Each row is a point on a tangle of strands that fork and nearly touch. The rows are in no order.
Points whose rows are less than 71.6 apart are linked; no others are. Some points are linked to none.
Dimun: [  9 -11  15  22  27   5   8   3  18  10  29  -1  -5  -7 -20  25 -16 -15
 -13 -15  16]
Kasiv: [  3  18   6 -22   1 -10  20 -28  -2   4   5  24  -7  12  16 -15 -34  -1
  10  50  35]
Lovul: [-13  -9  11  29  10  18  30   7  -6  -4 -15 -45 -20 -40   0  16  16 -28
 -16  -6  57]
Gebi: [-23   4 -12  23   0 -21  32   7  15  -6 -10  -7  -1 -21  37   0  10   0
 -23  15  12]
zas: [ 14 -30   8  28  11  -6 -18   1  -9  12  25  16  16   7 -34   6 -37  25
  29 -23 -20]
rini: [-15   1  -3   0   7 -13  23 -14  28  -2   3   4 -12 -24  42  -2  -8   1
 -19  26  14]
rodol: [  2   9 -12 -20 -19 -22  -3   3  -8   0 -20  32  15  23  32 -22  15  13
  21  57  15]
Fonuz: [  0  28 -13 -13  30  -1 -28  21  -4  -3  28  20  -7 -18  -8  34   3 -32
 -18 -27 -48]
moz: [ -6 -38  15   5  -8   2 -20 -18  27  19   1  21  -8  24  21  19   1   7
  40  16   8]
zeget: [  8  -1  -4  13   1 -13  10   1   8   4  15  -8  22  26 -11 -12   6  13
 -26   3  10]
Pur: [-30  17 -18  41 -26 -28  57 -13 -36  -9 -35  -9  11   8 -27 -23  -8   2
  21 -15 -19]
per: [  0   5  28 -24 -48 -11 -23 -33 -38   2 -39   6  26  -4 -32 -26  26  53
  37  23 -13]
kuvud: [  8  -9   9  13   3   8 -33  13 -16  22   4  38 -24  30   2  12 -37   2
  29 -12  -3]
Vokit: [ -9  29   0  -3 -29 -17  11 -26 -41  -4 -26 -10  43  25 -26 -14   9  28
  11  38  -8]
fug: [ 16 -26   4   7   8 -15  -6 -27   7  20  16  28  10  15 -20   6 -28  21
  33  -9  -2]
feb: [ 10  20 -13 -14  21 -12 -18  22 -11  -4   8  29   3   0  17 -24 -20  12
 -11   3  16]
Lerem: [ 11  -3   7   1  33  23  28  -3  19   2  29  -1 -26 -32 -23  26 -20 -46
 -26 -27  15]
veno: [  3  39  -5 -48  28  26  -3  33  14 -49   3 -13  29 -49   9   3  39 -37
 -33 -25  -9]
Tevap: [-37  -9  -1  41 -36 -29  42 -15 -45 -26 -30 -27  13  20 -17 -20 -15   9
  39   0 -33]
gepo: [ -8 -27  17  17  13   0  -3 -30  21  18  18  17  12  17   0  15 -20  17
  28   6  13]
darek: [-16 -38  -5  46  -6  -8  13  10  11   3 -16 -35  -3 -27   4  10  36   9
 -22 -15  15]
mip: [ 23  12 -15 -34  14 -25  -8 -26  -2   9  16  26  27  12 -30  -9   1  15
   3  11  -6]
rurav: [  8   6 -21 -31  -7 -19 -19  -3  19  -5  -4  31   9  19  41 -11  17   3
   7  18  -4]
zube: [  6   0 -30 -53  33  27  18  20  21   5 -16 -26 -29 -50 -33  16 -11 -30
  -1 -41 -17]
gini: [  6  38 -11 -33  24  11   5  24   6 -44  38  -1   9 -40  15 -10  22 -39
 -44  -7   3]
roba: [  5 -19 -10 -10  15  28  -7   6  43  16 -19 -28 -14 -27 -21  18  27   5
 -25 -30 -17]
did: [ 13  30 -10 -11   6  -6 -26  20 -32  -4   0  30  27  24   3 -21  -3  17
   1   7   2]
kozo: [-28 -35  25 -11 -40  -3   1 -35 -36 -21 -32 -14  11  11 -14 -11  -9  41
  67  26  -7]
Nukid: [ -4   1 -20 -21  32  33  14   5  -1   5 -28 -35 -29 -59 -14  -1  33 -30
 -10 -14  44]
zof: [-14 -36  18  -3 -29   1 -21 -24 -23  -5 -15   3  15  35 -12  -8 -16  26
  63  29   6]
Tibo: [ 16  27  -7 -19  16  26 -14  47   3 -15   7   6   1   5   5   0   3 -21
 -46 -14  -4]
gub: [  9 -11  24  39 -22  15 -42  13  16  12   5 -13  -4  10   7 -13  26  37
   8  -6 -17]
luv: [ 15  -8  -6 -17  -1 -23  -6 -49  12  22  -4  23  15  12 -26 -11  -5  36
  23  12   3]
difab: [ 10  -2 -13 -17   8 -14 -24   1  33  -5  12  17  12   4  20  -2  17   6
 -20   3 -24]
Loto: [-20   3 -10  21 -21 -23   8 -34  -1  14 -12   7  22  18   6 -10  20  38
  25  25 -12]
vona: [ -6  37   0 -14  11   0  -2 -20   1  -6  27   9 -16  10  18 -25 -22 -16
 -13  38  19]
sos: [ 12  19  -3 -17  36  18  16   6   3  -7  45  -3 -32 -43 -17   7 -16 -49
 -39 -22   6]
kuva: [ 24 -28  -8  19  -8  -8   5  16  14   4  11 -18  12   9 -19   0   8   8
 -41 -15  13]
mezam: [ 19  21 -10 -39   6 -13 -11  -1 -10  16  21  50 -36  17  20  20 -16 -45
  28   7 -10]
nulu: [-17 -45   7  62 -10   0  17 -10   9   6   6 -32   5   0  -3  15  13  15
  -4 -20  16]
Nele: [-25  30 -28  37 -21 -24  45 -10 -26   4 -23  -5   3  14   7 -24   2   3
  -2   2   5]
doni: [-15  49 -28  25 -22 -14  55   3 -42  -5 -24   8  16  16  23 -29   1   7
 -13  13  -7]
vunik: [  8  20   8  -4  -1  -2 -42   4 -37  -1 -10  24  34  25 -22 -20  12  41
  28  24  -7]
vif: [  5 -19  13 -14  11   6 -14 -12  28  14   2  33 -23  21  28  25 -18 -29
  16   5   4]
Kides: [ 10  -2  21   3 -50  -6 -12 -36 -21  10 -20 -13  15  14 -11 -33  29  58
  55  21 -23]
Zaba: [ 14   8  10 -26 -22  -7 -38 -13 -33   3 -19  28  20  18 -25 -22  17  32
  49  24  -4]
Delug: [  1  17   1  10  28  -4 -21  20 -15  10   6  30 -18   6  -2   5 -32   1
  -1 -22   8]
pog: [ 14 -38  27  45   5  13 -24  16  -6   5  33   2   2 -12 -27  14 -27  18
  22 -28 -31]
vof: [ -6  21  -6 -52  15  10 -23  21  39 -37   2 -11  20 -39  11   5  25 -36
 -25 -37 -34]
Valof: [ 25  37 -10 -32  13  -5   3  21 -10  -1  31  24 -12  16   6   8 -35 -29
 -19  15 -24]
rusu: [ 25   0   4   4  18  18   3  44 -26 -10  -1 -21  -9 -23  -6  -4  32 -30
 -47 -22  38]
paru: [ -4 -15   2  -6 -26 -23  16 -59   9  23 -20  14  16  10 -11  -3   4  38
  32  27  -1]
peg: [ 22  25 -16 -45   4 -16  -1   3  -9   0  29  33 -26  17  20  16 -35 -41
   2  -6 -30]
zelel: [ -8 -14 -10   0  16  34  33   7  -2  11 -36 -57 -28 -45 -18  12  27 -27
 -10  -7  51]
futoz: [ -5 -38  32   0 -18   6 -15   2 -13  -7   0   8  12  34   1  -7 -41  10
  49  22  14]
zema: [  7 -25  20  15  -7  31 -47  13  23  22 -12   8 -23  12   5  12   9  16
   8  -6 -22]
nenup: [-34 -10   2  51 -37 -15  18  -7 -27 -16 -10 -31  19  22  -1  -8  -5  22
  20   8  -8]
Zik: [ -5  -5   4 -22  14  -7   7 -18  45   2   8  17 -19  -3  32  11 -18 -15
  -5  -2  10]
biz: [  8  22  -7  -2 -17 -15  12 -13 -16  -1   0 -14  30  36 -14 -11   6  20
 -12  24   9]
Ponov: [ 26 -22   6  11 -42  -2 -20 -16 -10   3   3  -2  14  17 -13 -42  16  63
  26  19 -23]
Gife: [ 14 -24  -1  18 -23   2 -37  -3  -3   9   4   0   8  19   1 -28  12  47
   8  -2 -14]
Roniz: [ 17 -30  -1   6   5  15  -1  19  33   4   4 -28  -3  -4 -17   8  19   4
 -42 -24  -7]
dar: [-14  45 -13 -23  -1  19  26  -4  16 -31   3 -28   4 -13  36   0  40 -36
 -56  -8   8]
laza: [-19 -34   7  56 -32  -3  16 -13 -12  -7   7 -42  17  20  -8   0   0  26
  11 -16  12]
tuki: [ -4   9  -9 -30  17 -10 -13   4  43 -24  17  -6  15 -25  25   9  25 -22
 -32 -12 -25]
sefe: [-21  19  -4  20 -35 -22  24 -27 -34   2 -37  -4  31  10  -9 -22  24  29
  25  27 -31]
sadi: [  7 -30  20  23  30  22  -2  21   1  27  10   2 -15 -16 -23  42 -27 -16
   0 -32  -1]
virid: [ -5  15   0 -20 -24 -22  22 -20  -6   1 -11  19   6  12  20 -21 -11   7
  22  51  25]
Bovan: [-20 -28  33  13  -4   5   6  13 -13 -12  11  -6   8  16   4  -5 -57  -4
  17  11  30]
rogi: [-21 -12  11  39  -7 -22  17  15  -7 -12  -5 -16   3  -6  20  -7 -13  11
 -11  13  31]
beril: [ -1 -10  -9 -42  15  21   4  17  31   6 -19  -4 -34 -31  -5  35 -20 -17
 -11 -34 -33]
Nep: [  7  -9  -2 -37   7  37 -17  13  38  17 -18  -7 -29   0 -13  27   3 -12
 -17 -28 -39]
gup: [ 10   1 -20 -42  38  28  10  21  21  -3 -17 -34 -24 -61 -28  16  20 -39
  -7 -27  10]
vupe: [ -8  47  -3 -14  11  11   3 -12  -4 -21  30  -2 -10  16  33 -17   5 -18
 -32  11  16]
Mos: [-16  -8   7  52  -9   3  36  22 -37 -19 -13 -51 -10 -32  13   2  15 -37
 -23   2  42]
zun: [ 12 -12  10  -9  -4  31 -42  25  29  20 -25   3 -31   9  -1  28  -3  -2
 -16 -20 -21]
beben: [  2  26  -6  -7  27 -11 -27  14   1  16  13  23 -26   3   7  24 -15 -17
  -6 -36 -23]
lufe: [ 18   6  -7 -22  -1  -9 -18 -21  10  22  12  36 -24  40  17  15   2 -31
  44  16  11]
melad: [-26  -8 -15  50  -6 -14  31  13  -5   1 -26 -20  -5 -32  17   5  38  -2
 -17  -6   3]
geda: [ 11  34  -8 -17  36  -1   5   9   5 -26  48   5 -11 -35  -1  -5   0 -44
 -43  -2  -1]
Rav: [ -4 -25  18  20  -7  -1  13  21   4 -11   6  -8   0   3  13  -1 -38   1
 -11  12  28]
guga: [-19  50 -11  -9   9  15   2   6   4 -18   7 -15  -3  10  37   4  31 -26
 -44  -6  14]
Rolav: [ 10 -43  26  27  12  29 -13  27   8  24   6  -2  -2 -11 -28  30 -24   6
  -2 -30 -27]

A fork is a point with three links. Follow the links from the first point to the second and name the forks in between, in order.
gepo, laza: vif > Gebi
laza, Loto: Gebi > vif > fug > luv
kuva, vunik: Nep
Gebi, Valof: vif
veno, Valof: fug > vif
Roniz, Gebi: luv > fug > vif
biz, vof: luv > fug
Vokit, nulu: luv > fug > vif > Gebi
pog, Pur: fug > vif > Gebi

A fork is a point with three links, a tip a point with one. Leave the first point through the second and follow the links. Name the first fork or tip that comes.
Nep, zun: Delug
virid, rodol: fug
rodol, virid: dar
Gebi, melad: doni
kozo, zof: Gebi
Mos, Lovul: Nep

Follow the links from the first point to the second, and from the first to the third. Name the last point that the two ways share.
melad, roba, Dimun: fug
gini, paru, mezam: fug
laza, pog, peg: vif
darek, mezam, Loto: vif
Lovul, kuva, Gife: Nep
Mos, fug, vunik: Nep
futoz, Loto, nulu: Gebi
zof, vif, laza: Gebi
